Each row is a point on a tangle of strands that fork, close into loops and nearly touch. The rows are in no order.
In the rows, zero is written as 100.
Two points are linked if the straight distance between their rows is under 45.5. Some points are linked to none.
Q_631: [ 60 119 111 120 102  73 111 103  83 110 125 111  90  77 105 101 125 130
  82 109  94  86]
Q_329: [128 101 115  97  96 111 103  72 117  92  70 111 109 120  78  47  94  74
  85  83 116 117]
Q_881: [ 94  96 123  97 133 119 100 110 109  98  73  98 102  86  68  68 116  74
  70  68 115 115]
Q_65: [107  88 105 101  90  85 103 110 108 104 110 123 105 109 113  99 102 109
 117 119 109 103]
Q_550: [105 112  99 113  79 100 113  96 108 107  86  91  84  98  70  90  95 107
 123 102  88 111]
Q_323: [ 91 115 105 106 111 119  85  86  99 100  84  74 102 103  90 115 100 103
  78 106  73  82]
Q_759: [ 94  97  83 103 100 119  93 111 102 127  99  88  85  98 107 149  70  67
 116  64  87 103]
Q_153: [ 91  84  85  92 102 114 141 116  89  83 114  91 100  70 110  85 125 111
  94 102 130  86]
Q_732: [ 96  82 125 105 114  85 117 109  99  99 117 121 108  89 111  81 118  94
  85 106 122 104]
Q_693: [101  88 108 101  87  75  99 105 111 103 113 139 110 111 116 113  98 119
 107 127 101  98]
Q_891: [135  82  89  86 109  93 100  93  98  76 107  99 110 132 132  96  94 105
 111 116 122  91]
Q_642: [126  86  86  88 112 103  96 114  90  75 121  87 109 113 140 130  91 102
 120 110 114  84]
Q_228: [100  98  82 110  79  88 107 108  90 102 132  95  95  95 130 137  77 103
 134 122 100  82]
Q_120: [ 66 119  99 107  99  78 112  92  78 102 126  94  94  84 105  98 125 138
  87 123  87  83]
Q_491: [ 97  85  94 101 112 114 104 121 107 123  91 122  77  93  88 101 104  68
 102  61 115 144]
Q_900: [ 73 100 109 116 101  88 100 114 106 128  96 140  94  88  72  96 108 105
  83  75  94 121]
Q_955: [104 100 103 105 100 105 112 114 106 101  89  97  93  81  80  78 112  95
 114  90 109 115]
Q_836: [121  97  93  96  73 101  92 102 113 101  94 103 109 125 103 120  77 100
 124 108  97  97]
Q_649: [ 91  90  94 103 104 117  89 116 114 128  90 134  84  91  86 110 103  75
  91  66 104 140]
Q_986: [103  94 100 100 106 109 114 118 100  98  94  94  91  74  86  73 113  79
 110  81 121 116]
Q_573: [121  84  79  74  90  97 117  94  80  68 114  87 114 100 111  85 109 129
 122 128 110  82]
Q_393: [109 111  97 105  64 101  91  69 100 105  81  90 109 136  80 109  81 122
 106 138  75  93]
Q_500: [106 113 100 104 119 139  95 106 109  91  66  58  86  94  76 100  91  80
 107  64  90  99]
Q_862: [123  62 107  97 100  87 106 101 104  93 114 143 103 110 137  95  79  69
 107  81 128 103]
Q_886: [ 85  88  80 101  94 107 145 128  99  91 111  98  90  66 106  91 117 105
 102  90 137  89]
Q_71: [ 70 120 103 102 104  97  77  93  97 114 100  81 108 100 106 137  99 106
  71 122  73  81]
Q_725: [109 110  97 104 110 130 104 111 108  88  72  65  82  87  74  89 100  82
 121  69  98 112]
Q_230: [119  92 106  90  97 105  93  95 116  96  82 106 108 119 103  80 101  88
 101 100 112 104]
Q_906: [ 97  83  94 103 103 101 119 115  99 114 101 120  72  83  79  83 107  65
 110  69 123 150]
Q_421: [116 100  86  90 106  99  92  90  80  79 107  83 119 121 128 146  71 117
 104 120  92  73]
Q_655: [112 101 105  87 132 140  92  97  92  72  88  60 115 109 108 100 106 108
  90  87  91  79]
Q_157: [129 114 109  94  89 108  63  81 114  89  82 104 123 122  89  88  97 102
  95 112  89 109]
Q_239: [ 91  99  78 109  73  87 113 110  97 109 134 103  87  79 120 124  91 102
 130 111 105  85]
Q_166: [131 109 109  95  89 105  79  67 119  90  74 107 117 128  88  52  93  83
  89 100 107 119]
Q_368: [ 88 104 103  98 121 103 100  97  84  90 113  77 103 104 123 128  96 119
  91 116  79  74]
Q_418: [ 77 100 136 104 134  96 106 115 104  97 106 117 113  78  97  92 126 106
  51  94 108 100]
Q_347: [110  94  90 105  87 103 104 117 103 104 114  92  95  98 113 123  83  89
 135  96  98  93]
Q_694: [135 107 113 102 120 109  67  75 110  74  90 103 125 120 115  62  91  72
  78  88 106 111]
Q_385: [100  91 116  83 119  89  87 106 101  84 109 129 116  98 140 113 103 102
  73 116 112  94]
Q_781: [111  87  95  88 122 127  98 120 112 105  82  87  93  96 101 101  99  60
 109  53 113 112]
Q_669: [ 84 106 107 118  72  69 103  95 114 127 103 137  96 106  87 103  96 128
 102 114  79 103]
Q_535: [116 111 118  80 113 105  72  69  99  75  87 107 132 121  95  67 113 116
  69 122  96 106]
Q_263: [ 66 131  83 113  85  91  98 106  95 125 111  62  91  87  76 123 109 115
 106 116  92  92]
Q_146: [111  88 101  89 111  93 106 106  88  80 118 104 110 103 125 103 107 121
 112 124 109  92]
Q_676: [ 94 113 122 100 119 115  72  92 103  91  89 105 116  88 103 105 110 107
  68 100  78  92]
Q_868: [109  90 110  85 110  88 106  96  92  83 109 114 117 116 113  91 109 132
  95 131 106  96]
Q_360: [ 97  94  97 106  92 109  80 105 114 136  90 153  89  95  82 107 105  77
  89  79 102 150]
Q_380: [ 69 106 130 114 137 101 103 120  98  96 102 109 109  70  98  98 120 109
  58  79 100  93]
Q_511: [125  81 107  96  99  86 113  83  93  80 106 120 110 126 116  71  98 107
 103 121 126 100]
Q_916: [ 68 122 104 115 118 111  85 100 108 114  71  73  82  90  63  97 106  98
  72  88  77  94]
Q_214: [ 99  87  78  96  91 103 110 132 101 102 128 102  91  67 130 120 101  81
 128  84 117  92]
Q_70: [ 94 108 117 101 122 114 115  88  86  84  88  85 113  95  78  67 124 138
  81 108  87  94]
Q_18: [112 100 108  70 122  97  83  89  91  68 101 106 126 113 123 101 103 125
  75 119  99  90]
Q_553: [ 99 118 108  94 102  95  68  80  86  88 103  98 115 108 116 134  86 115
  76 131  71  83]
Q_633: [117 104 102  93 101 118  60 102 107  93  95  93 115 102 113 126  87  77
  96  85  89  92]
Q_910: [ 64 102  86 112  91  77  96 110 102 143 128 111  82  96 108 143  87  93
 111  88  86  97]
Q_548: [109 107 101 100 106 124  54  99  99 105  92  80 109  95 110 138  77  64
  97  72  77  94]
Q_640: [120  78 110  88 124  92  92 100  98  72 108 124 111 105 154 104  86  78
  80  96 129  89]
Q_424: [108  80 103  93 129 118 107 117 103 109  89 103  89  89 102  85 104  56
  98  55 123 120]
Q_302: [100  88 111  88 104  72  89 106 107  96 111 143 114 104 133 115 100 109
  89 126 111  97]
Q_787: [113  90 119 104  84  81 129  92 104 104 100 122  98 100  76  53 113  95
 104 117 122 123]
Q_762: [ 85 126  81 106 101 120 104  99  86 107  91  32  90  93  76 109 106 102
 106 112  90  94]
Q_951: [ 86 110 114  96 126 111 106  85  82  86  94  70 108  99  92  86 116 136
  79 108  72  81]
Q_824: [132  77  95  96 108 111 107 110 103  87 102  91  94 109 135  84  89  61
 122  77 129 100]
Q_8: [ 56 128  97 115 110  85  93 113  93 122 114  75  83  81  87 115 122 109
  87  99  95  85]
Q_110: [122  95  92  91 100 116 109 109 112  99  76  82  87 104  88  82 101  70
 130  70 115 126]
Q_929: [ 68 117 121 122  96  77 103  88 103 117  92 121  97  98  76  87 114 135
  71 116  80  97]
Q_73: [118  97  82  97  80 114 109 112 107 105  94  83  86 103  93 120  82  74
 149  75  97 119]
Q_994: [ 80  95 114 113 104  80 117 123  96 113 115 125  97  72  71  80 122  98
  86  81 118 119]
Q_437: [116  88 119  93 118 109  93  90 108  86  91 116 113 104 116  76  99  68
  75  82 121 100]
Q_726: [ 63 111 121 109 132 100  89 112 100 105 102 109 101  72 113 115 112 105
  56  83  85  83]
Q_337: [107  99 109  71 121  92  95  86  86  69  99  98 125 113 111 100 100 143
  84 123  84  80]
Q_102: [ 90  93 102 102 108 105 121 121 100  94  93 100  85  65  64  63 116  77
  95  73 125 125]
Q_663: [ 78 116 125 113  94  84  86  84 108 109  92 132 113  93  86  93 113 130
  65 119  77 100]
Q_76: [ 80  93  99 111  88  71  98 112 109 124 125 134  98  98 118 134  86 109
 113 105  88  93]
Q_475: [117  61 106  99  93  86 115 101 102 108 113 153  97 111 124  89  83  69
 113  81 127 115]
Q_556: [132 110 113  94 116  93  45  91 107  83 101 101 126 121 121 119  87  93
  92 107  92 104]
Q_571: [ 94 104 115  84 125 107 101  82  83  75  97  80 117 107 101  94 107 137
  80 113  73  75]
Q_822: [123  91 103  95  76  90 118  84  95  91 101 110 108 123  90  62 111 124
 122 138 114 113]
Q_928: [ 91 108  94 111  95 108  97  98  97 114  95  68  98 111 103 132  82  93
 108 109  84  84]
Q_545: [ 96  80 116 101  99  90 112 100 108 128  99 147  92 101  76  81 106  78
  85  84 114 137]
Q_83: [ 96  83  67  95  76 104 131 128 107 104 114 105  83  68 114 108 101  83
 132  83 124 102]
Q_802: [ 82 108 128 106  94  83  87  94 112 115  90 144 117  87  74  86 114 114
  69 104  88 113]
Q_119: [ 74  95  93 108  88  79  90 108 106 131 125 119  94  99 119 147  79  94
 106  96  83  90]
Q_795: [ 71 110  86 115  95  90 101 115  96 130 111 106  67  83  80 110  97  93
 111  72  92 114]
Q_673: [ 58 118  77 111  90  99 114 113  95 103  98  81  62  63  73  90 108  95
  98  80 108  94]
Q_373: [ 65 124  90 118 105 105 103 107  92 102  88  74  67  70  65  79 113 101
  92  86  95 100]
Q_52: [ 91 117  80 109  98 124 118 101  92  89  86  59  73  71  78  88 106  96
 105  91  98  92]
Q_507: [ 62 118  83 101  94  87 112  95  81 105 129  80  90  80 105 112 123 127
  90 117  96  76]
Q_425: [133  89  81  75  97 100 106  93  79  63 113  71 118 117 112  93  99 125
 125 121 104  81]
Q_502: [102  93  99  97 103 105  87 113 110  97 107 106 106 102 123 132  87  96
 104 100  97  85]
Q_519: [128  77  93  91  93 110 109  98 113 104  87 112  88 120 112  82  86  57
 121  63 120 129]
Q_750: [ 99  71  95  95 120  99  99 136 104 109 126 113  98  85 139 123 102  69
 114  77 114  99]
Q_478: [135 102  98  89 102 124 104  81 110  79  71  72 107 137  94  54 101  94
 105  94 116 111]
Q_290: [130 109 116  96 116  99  43  91 115  93  93 100 126 128 111 104  89  79
  92  91  88 112]
Q_160: [ 99 123 116 108 116 114  50  90  98 113  85  78 108  96  93 125  91  75
  81  88  61  96]
Q_857: [126  90  90  76 114 104  98  97  81  64 109  73 119 124 120 112  91 124
 110 112  99  79]
Q_89: [116 114  91  99 100 132 112  85  83  83  85  44  93  99  78  87 101 111
 114 100  86  88]
Q_282: [ 77 125 112  99 105  89  67  83  93 107 107  94 111 100 111 131  99 114
  64 131  64  86]
Q_365: [ 95  88 105 102  88  97  99  99 113 133  88 153  91 102  74  88 106  78
  89  85 111 148]
Q_541: [ 57 124 103 114 123  94  88 111  97 118 108  71  89  90  94 125 116 108
  74  99  86  83]
Q_49: [118  94 102  71 125 108  88  86  95  67  94  89 124 122 121  88 103 114
  82 109 108  89]
Q_257: [ 94  78 113  97  88  73 103 105 113 121 105 151 108 103 101  94 103  92
  93 107 108 117]
Q_878: [ 78 119 104 108  79  77  72  82 104 123 100 105 109 107  96 132  89 111
  86 137  69  93]
Q_54: [123 109  90 100  91 129 111  96  89  84  96  58  96 106  94  99  94 105
 127 101  95  93]
Q_619: [ 80  99 103 114  85  75 117 119  98 118 115 135  89  72  70  82 115 106
 101  84 112 125]
Q_407: [107 106 102 107  89 105 114 106 108 102  91  95  94  93  81  82 106 108
 119 101  98 112]
Q_530: [ 70 106 105 117  78  65  97  96 110 132 111 131  92 103  96 116  95 121
  95 110  80  95]
Q_117: [ 98  97 103 100 110 107  91 106 101  90 107  94 103 103 123 132  89 106
  99 108  87  78]
Q_783: [108  76  86  89 106 111  89 129 109 114 113 111  97 100 131 135  89  66
 119  71 106 102]
Q_484: [ 63 113  77 106  83  90 124  99  88 109 119  88  80  77  99 102 122 122
  94 112 108  72]
Q_3: [ 76  98  75 108  91 107 143 125 100  94 102  93  75  63  91  89 108 107
 108  79 126  89]
Q_221: [ 98 117 103 113  82 105 105  84 112 114  73  86  88 113  63  88  95 115
 107 110  78 106]
Q_922: [135  99  91  92  82 110 106  93 101  82  97  83 105 131  97  86  96 115
 129 118 107 103]
Q_361: [121  90  79  90  88 115 106 121 107 104 103  85  88 101 110 122  86  66
 147  71 108 117]
Q_950: [113  89 115  81 130  92  84  98  94  72 108 124 113 101 149 104  98  88
  68 108 121  91]
Q_733: [ 84 100 134 102 106  83  94 100 113 110  95 142 120  87  78  83 120 106
  58 102 102 113]
Q_903: [100 114 106  83 105  88  76  74  82  85 103  97 117 112 113 126  87 133
  76 137  69  78]
Q_204: [101 108 117 102 110 117 103  89 101  94  81  95 109 108  81  81 112 127
  87 108  88  96]
Q_369: [114  90 116  76 120  93 110  79  86  72  98 101 127 124 103  60 111 122
  83 120 112  96]
Q_423: [129 103  87  88  93 132  92 104 121  93  68  68  98 117  90 107  84  71
 120  63 102 114]
Q_956: [110  69 128 101  95  82 117  93 108 107 114 159 102 103  99  78  94  78
  85  88 120 116]
Q_242: [ 95  90 113  87 127 109 122 106  77  75 118  90 117  74 109  75 134 112
  79 105 117  93]
Q_299: [ 76 103  99 118  80  70 115 118  97 124 123 140  89  76  85  93 111 114
 108  91 107 113]
Q_487: [123  89  96  92  77  96 125  88  90  87 105 105 104 108  97  60 113 110
 117 130 124 108]
Q_444: [ 61 113  97 120 108  84  97 115  93 128 111 106  71  76  82 106 107  98
  95  73  93 103]
Q_531: [125  85  93  89 117 122 104 119 107  93  91  76  90  99 121  91 100  56
 118  63 122 105]
Q_441: [ 89  90 100  99 106 106 128 112  85  84 120  99 108  66 107  82 129 111
  87 107 123  92]
Q_977: [ 95  99 115  83 146 123  98 110  83  72 107  79 114  93 130 110 113 117
  74  93  93  79]
Q_60: [127  97  93  91  80 100 107  84  88  81 100  86 113 131  93  86  95 136
 128 131  94  95]
Q_629: [105 102 107  79 138 132  84  97  90  65  92  70 120 105 120 108 105 112
  74  91  87  77]
Q_274: [112  80 122  99  95  78 115  91 101  94 107 135 111 118 111  76 103 105
  95 128 123 106]
Q_938: [126  85 109  91 109  97 115  76  90  72  99 105 116 132 106  56 104 111
  97 116 121 101]
Q_246: [109  73 115  96  89  75  98  91 109 107 105 155 108 112 115  88  91  82
  94 106 116 110]
Q_917: [106 109 103 105 118 134  97 106 105  95  81  68  96  98  94 107  97  92
 100  80  89  88]
Q_720: [ 72 100 111 113 107  85  96 115 108 118 109 129  99  85 107 117 104 107
  85  85  88  95]
Q_598: [113  96  84 100  89  96  88  98  90  91 105  96 113 120 130 153  65 103
 115 122  98  78]
Q_954: [ 86  89  97 104 114 104 112 128  95 108 102 112  78  69  69  79 114  74
  97  63 119 138]
Q_349: [107  85 129  94 103  79 110  82 101  90 104 139 116 118 104  74 106 107
  74 128 119 104]
Q_748: [120  95  99  87 107 111  70 102 112  88  92 100 114 109 123 108  97  78
  94  91 107  95]
Q_319: [120 110 108  98 106 125 110  95 112  90  65  78 100 110  67  61 110 100
 106  92 107 115]
Q_342: [ 79 102 138 109 118  84 110 110 104 102 107 127 112  87  85  84 127 118
  61 103 107 105]
Q_156: [ 92 124  85 110 103 123 106  98  92  97  80  41  75  87  69  97 100  91
 109  94  88 100]
Q_586: [ 94 104  95 109 121 121 100 112  90  96 111  60  92  85 123 129  94  87
 107  90  91  74]
Q_570: [ 97 102  91 101  94  96 109  90  79  90 120  84 103 102 108 110 100 127
 113 128  85  81]
Q_677: [ 96 109  79  98  89 112 118  83  82  93 106  59  93  90  90  95 106 120
 109 118  89  84]
Q_182: [ 79 115  89 105  91 103  89  98  93 119  91  61 112 118 100 140  83 103
 106 126  84  86]
Q_710: [ 65 103  76 111  88 100 127 122  95 104 106 100  70  57  88  96 106  99
 104  73 121  91]
Q_30: [141  91 101  98 106  92  68  79 111  79 101 123 116 118 129  82  79  71
  91  91 114 108]
Q_220: [ 75  98  82 114 101  96  97 117 101 137 122 109  76  88 110 146  84  82
 114  70  91 105]
Q_505: [132  83  85  86 110  97  91 103 102  75 107  95 111 127 139 118  88  96
 108 110 119  86]
Q_997: [113  90 117  78 111  83 106  78  91  78  99 125 123 126 108  74 109 125
  77 134 112 101]
Q_534: [ 80  97  83 109 104 108  91 113 103 133 113 101  85  93 111 151  79  74
 105  68  85 100]
Q_896: [ 64 119 105 101 133 101  98 102  85 100 113  63  97  90 110 119 118 118
  71 107  81  76]
Q_842: [ 91  97  95 103 109 112  92 113 113 120  93 103  90  89  96 119  92  84
 101  70  86 101]
Q_760: [116  72  98  96 101 102 122 115  94 103 110 111  85  78 114  81 101  54
 117  71 130 117]
Q_362: [111  78  99  95  84  81 109 112 109 115 109 131  98 109 112  92  95  88
 126 103 115 114]
Q_616: [ 57 123 122 121 115  74 107 105  89 112 113 110  91  82  96  98 125 128
  69 101  91  87]
Q_212: [ 73 111  75 111  74  92 135 105  96 105 109  94  76  75  91  95 111 120
 106 103 113  81]
Q_520: [ 74 108 105 101 138 109 107 106  76  88 120  66  97  79 124 114 115 113
  81  96  84  73]
Q_216: [130 107 103  89 116 123  71  77 110  76  80  87 123 116 109  68 102  78
  79  90 109 103]
Q_858: [109  96 113  98 117 114 114 103  94  87  95  91 108  95  93  70 121 108
  97 107 113 103]
Q_918: [107 105  87 104  83 111 108 105 106 112  87  80  82 105  82 121  80  79
 135  77  87 116]
Q_696: [ 96  95  71  99  66  98 130 116 108 105 111 107  82  73 103 102  97  96
 133  96 114 103]
Q_266: [ 81 102 106 109 101  80 103 101  94 100 126 114  99 102 127 127  94 129
  96 128  86  83]
Q_815: [ 84 100 124  96 141 109 101 116  90  82 111 101 113  83 127 106 116 117
  67  97  99  86]
Q_28: [ 91 110  99 118  71  77 112  97 104 119 109 112  89 101  88 100  97 123
 120 123  85 100]
Q_840: [ 96  84 104 105  98  91 123 108 100 120 101 133  80  90  68  74 109  73
 101  79 121 147]
Q_112: [104  71 129 102 111  90 119 101 104 107 111 140  99  94  98  80 103  70
  79  80 122 112]
Q_614: [113  76 108  99 121 110 117 116  94  97 108  99  91  78 116  81 106  54
 103  66 132 107]
Q_808: [ 61 113  88 111 105 100  86 107 104 132  87  92  70  94  66 118  90  86
  91  70  79 116]
Q_562: [114  80  93  93  98 100 115 117 101 109 103 109  88  89 110  88 103  66
 127  79 121 120]
Q_145: [117  84  95  95  92 106 114  92 113 110  76 116  83 118  88  78  93  65
 121  67 117 145]
Q_758: [120  99  93  98  74  89 107  82  91  91 103 101 109 132  95 105  86 140
 127 142  87  92]
Q_196: [120 119 102 105  66 102  71  73 107 102  78  97 113 127  80 107  79 107
 105 121  73 101]
Q_572: [131  78 100  91  89 104  97  87 112 103  91 131 100 117 114  80  80  62
 106  67 118 122]
Q_226: [119 104  98  96  76  81  80  80 101  92 102 128 115 124 107 125  84 129
 103 142  89  91]
Q_32: [ 84  89 117 108  94  73 106 114 110 120 111 142 109  93  94  95 111 108
  91 102 105 114]
Q_4: [ 98 111  86 104  96 123 113 105 106  81  71  71  75  75  59  76 105  86
 120  74 100 119]
Q_64: [ 79 115  85 118  67  75 112  97  98 125 121  94  84  90  96 114  99 114
 120 123  93  91]
Q_154: [ 88 119  89 116  73  87 105  92 101 127  96  75  91 112  78 114  90 109
 120 127  82 102]
Q_256: [104 107 110 101 112 122  92 107 117 102  66  92  98  94  75  87 103  93
  92  76  93 107]
Q_181: [112  68 104 100  88  85 116 106 104 122 113 142  90 108 115  91  92  71
 116  87 121 126]
Q_193: [ 89 113  78 108  86 117 122 103 100  87  83  74  76  71  73  81 105 101
 111  91 105 102]
Q_578: [127  83 111  93  87  94  96  82 111  97  92 138 109 118 104  69  85  71
  95  85 117 115]
Q_326: [121  77  95  91  98 101 103 114 109 100 103 102  95 110 127  95  94  72
 122  89 122 105]
Q_613: [ 73 116  66 107  63  90 125  98 102 112 103  82  70  82  81 105 101 109
 118 108 104  93]
Q_718: [106 101  88  97  97 125  70 106  99 113  95  90 103  94 109 146  75  60
 105  65  82  98]
Q_681: [124  96 100  80 115 119 100  87  96  70  89  75 122 132 102  75 107 117
  98 105 104  92]
Q_981: [121 118 107 101  78 111  71  77 112  97  77 101 114 119  82 100  89 106
  99 110  80 103]
Q_729: [133 101  89  96  85 122 106 104 101  83  93  68 101 120  99  98  88  97
 134 102 106 101]
Q_554: [ 98 108  94 109  90 109  98 101 105 117  85  78  90 106  90 125  78  85
 116  91  82  97]
Q_155: [ 95  72 114 106 115  90 121 116  98 117 119 131  87  79  93  84 112  67
  86  72 124 123]
Q_296: [103 114 104 108  77  81  62  79  99 109 100 115 113 113 103 133  76 103
 100 130  71  94]
Q_131: [140  79  93  95  99  83 109  79  98  72 106 117 108 137 128  78  86 105
 111 119 127  98]
Q_605: [115 108 105  94 127 147  90  97 101  78  76  58 107 105  96  97 102  97
  88  79  91  82]
Q_426: [ 79 107  94 111  95  98  94 105 109 130  93 110  81  92  82 116  90  94
 102  76  82 109]
Q_587: [134 110 106  94  92 103  65  74 115  89  81 106 120 128  96  70  97  93
  90 111 101 113]
Q_668: [ 90  93  76  87  97 109 126  94  77  76 120  70  99  79 114 101 109 126
 106 113  95  65]
Q_925: [108  98 117 100  82  90 107  91 117 110  84 127 113 119  82  69 107 117
 101 124 105 114]
Q_618: [108 116 102 109 104 123 110  88  92  94  83  64  89  98  73  84 105 116
 105 103  84  96]
Q_276: [124 101 104  88 116 131  87  91 113  84  75  78 114 117 103  74 104  83
  85  87 112  99]
Q_480: [ 59 128  88 114  87  76  96 108  95 129 116  85  81  82  81 115 116 114
 102 107  97  92]
Q_817: [108 102  90 106  81 100 114  95  92  91 115  94  98  99 104  99 100 123
 126 126  93  90]
Q_50: [ 93  97  96  86 123 119 122 105  75  71 112  76 111  67 112  85 127 121
  89  98 103  79]
Q_259: [120  93 113  97  80  86 114  83 107 100  89 123 110 130  88  60 104 117
 109 134 116 114]
Q_134: [135 106 114  97 128 103  49  83 115  84  94  95 125 128 119  85  88  73
  86  88  97 114]
Q_250: [113 104 117  94 101 109 101  83 117 104  58 113 104 112  60  53 106  81
  87  85 112 127]
Q_233: [ 59 109 109 118 113  79  95 115  99 125 112 119  87  81 102 117 105 104
  79  74  87  91]
Q_522: [132 115 116  92 117  84  49  88  99  81 105 109 126 123 124 126  86 110
  87 119  87 103]
Q_888: [119  99  92  99  73  85  96  84  98  93 102 113 112 132 105 125  76 131
 119 141  92  89]
Q_114: [110  94  80  97  74 103 124 104  94  88 119 104 100  88 110  96 108 119
 126 126 111  91]
Q_280: [114 102  89  94  65 108  91  88 120 121  74 124  91 120  70 113  85  85
 123  85  85 141]
Q_217: [ 89 103  94  96 108  94 107  93  75  88 126  76 103  98 119 119  98 126
 103 125  81  75]
Q_453: [110  83  82  94 102 118 102 129 103 112 110  94  85  92 115 127  91  64
 135  63 106 113]
Q_880: [103 107 114 103  93 103  92  88 109  97  87 114 111 112  90  93 104 124
  91 118  88  95]
Q_234: [119  93  89  83 112  97 101  93  75  70 110  72 117 120 120 128  83 127
 113 119  88  71]
Q_603: [ 75 115  98 108 113 111  79 101 108 120  80  74  88  90  80 120  96  83
  81  84  77  89]
Q_231: [ 76 115 122 102 124 105  79  98 100  95 101 106 109  80 116 115 109 112
  57  97  78  85]
Q_390: [ 77 129  85 110  95 105  97 103  93 121  97  49  97  99  75 121 101 110
 107 116  85  95]
Q_859: [109  92  76  96  64 103 128 110 105  94 111 100  91  87 107 100 103 108
 133 115 117  96]
Q_543: [ 94  83  92 101 107  97 104 133 102 110 128 109  94  75 128 119 103  81
 123  81 112 101]
Q_334: [103  96  87 108  91  93  99 110  89 100 122  90 103 108 133 149  71  97
 129 120  99  76]
Q_974: [143  96 107 101  93  93  79  70 114  80  94 133 121 124 109  62  76  75
  95  90 112 117]
Q_404: [ 80  96 108 117  82  63 112 114 104 124 124 144  99  88  96  98 108 118
 109 102  99 111]
Q_544: [ 65 122  97 113  92  84  89  97 112 137  89  88  89 104  69 117 100 105
  88 105  77  98]
Q_412: [125 110 106  92  97 123 103  85 114  88  67  83 108 129  77  65 107 107
 103 100 104 111]
Q_420: [111  86 102  93  98 106 109  94 112 115  70 120  86 111  76  74  98  66
 103  70 114 143]
Q_341: [121  93  98  87  93  93  80  94 110  86  98 118 116 122 120 108  94 103
  98 119 108  94]
Q_74: [ 94 124  85 108  93 113 113  80  87 100  85  53  82  96  61  81 111 123
 103 119  83 100]
Q_311: [ 63 122  99 108 110  96  85 102 102 122 100  72 102  98  95 134 107 108
  77 110  81  83]
Q_727: [ 88  89 100 109  80  64  99 112 112 115 123 148 105 105 118 125  91 119
 111 120  95  97]
Q_80: [ 85  90 109 108 116  96 103 123 106 113 106 117 102  80 103 102 108  93
  93  77 103 104]
Q_391: [ 99 113 102 112  72  96 105  83 104 115  86  87  95 122  78 104  87 120
 113 126  77  97]
Q_991: [113  88  92  92 113 101 103 114  85  76 129  92 106  97 138 124 101 113
 118 116 108  82]
Q_332: [ 91 101  99  98 124 112 111 107  78  80 121  80 102  76 121 102 118 118
  95 101  94  80]
Q_305: [ 61 119 119 123 109  80 102  98  97 113  96 111  94  90  82  91 120 128
  66 105  85  92]
Q_684: [124  71 103  96 110  89 100  99 103  84 107 127 107 113 143  98  86  77
 100  96 127  92]
Q_632: [120 120 114  93 108  84  56  85  92  84 107 114 120 114 122 136  83 118
  87 129  78  96]
Q_127: [105  84  94  92 101  99  80 119 111 102 108 115 107 103 128 135  88  82
 111  90 102  91]
Q_324: [ 84  83 113 108 107  75 120 124  96 118 127 133  91  71  87  84 123  83
  82  79 124 120]
Q_479: [ 91  98  80 108  64  82 117 113 102 114 128 115  85  76 110 114  94 105
 132 104 106  98]
Q_164: [ 79 128  75 110  78 104 113  93  94 106  90  58  75  89  58  90 111 112
 106 118  93 100]
Q_315: [ 90 121  88 103  83 112  92  90  94 120  75  55 111 125  83 126  84 106
 107 127  79  93]
Q_926: [ 93 100  74  92  91 120 128  93  83  86 106  64  91  82  99  94 108 119
 107 108  96  73]
Q_306: [ 78 114  86 115  73  78 102 104  98 134 112  84  91 104  92 129  87 103
 124 121  91  98]
Q_377: [132  87  95  88 109  94  62  93 110  85 104 113 113 112 139 105  84  66
  95  91 112 101]
Q_557: [115 108 108 102  78  79  63  85 107 100 102 133 119 116 104 125  82 112
 105 131  81 101]
Q_510: [107 107 113  98 108 114 106  98 116  98  57  96  97 105  55  59 107  95
  98  88 107 127]
Q_576: [109 113 124  90 113 108  67  84 103  84  90 114 127 105 101  89 113 108
  73 111  91 101]
Q_949: [ 70 125  99 121 111 106  96 104  98 106  78  68  70  85  55  78 110 103
  90  88  85 104]
Q_723: [ 88  91  98 105 116 111  97 123 107 118  99 108  87  82  99 113 101  85
 103  63  97 108]
Q_16: [ 64 114 103 112  87  74  88  95 106 128 111 105  99 105 100 129 100 116
  85 123  76  88]
Q_56: [104 114  87 104  82 114 104  83  82 107  82  49 105 128  86 113  81 109
 120 126  83  92]
Q_174: [ 99 101 116 106  82  87 102  95 116 106  91 131 111 111  84  85 106 128
  97 125  93 105]
Q_532: [122  78  85  84  77 101 134  89  88  82 108 104 102 100 110  65 113 109
 116 128 130  98]
Q_638: [132  95  98  83 115 121 105  81  97  72  85  73 116 134 104  57 106 105
  98 100 114  99]
Q_585: [104  85  79  82  87 106 126 101  82  74 121  92 108  86 117  97 112 128
 116 121 106  79]
Q_722: [ 89 122  72 108  62  99 123  90  99 108  94  73  76  91  73  97  97 109
 122 118  95 102]
Q_964: [ 64 114  88 108 115 106  82 109 105 131  87  78  76  88  77 125  92  81
  85  71  81 101]

A fork is a point with three links, a tip a point with one. Leave the first point through the second and follow the links. Name the first fork or tip that comes.
Q_302, Q_385: Q_693
Q_365, Q_360: Q_906
Q_441, Q_242: Q_541
Q_991, Q_642: Q_511
Q_548, Q_633: Q_420
Q_783, Q_127: Q_114
Q_329, Q_166: Q_391
Q_233, Q_720: Q_426
Q_762, Q_156: Q_815

A tip is a point with one link. Name the tips that can be reached along the links from each point below, in the order of the rows.
Q_3: Q_903, Q_815, Q_276
Q_30: Q_420
Q_822: Q_535, Q_532
Q_315: Q_677, Q_56

How many points has the smallest loop of links through each point below? Write none if it is on no loop.
Q_334: 14
Q_570: 15
Q_475: 11
Q_655: none
Q_868: 11
Q_233: 8
Q_840: 7
Q_305: none
Q_531: 8
Q_404: 11
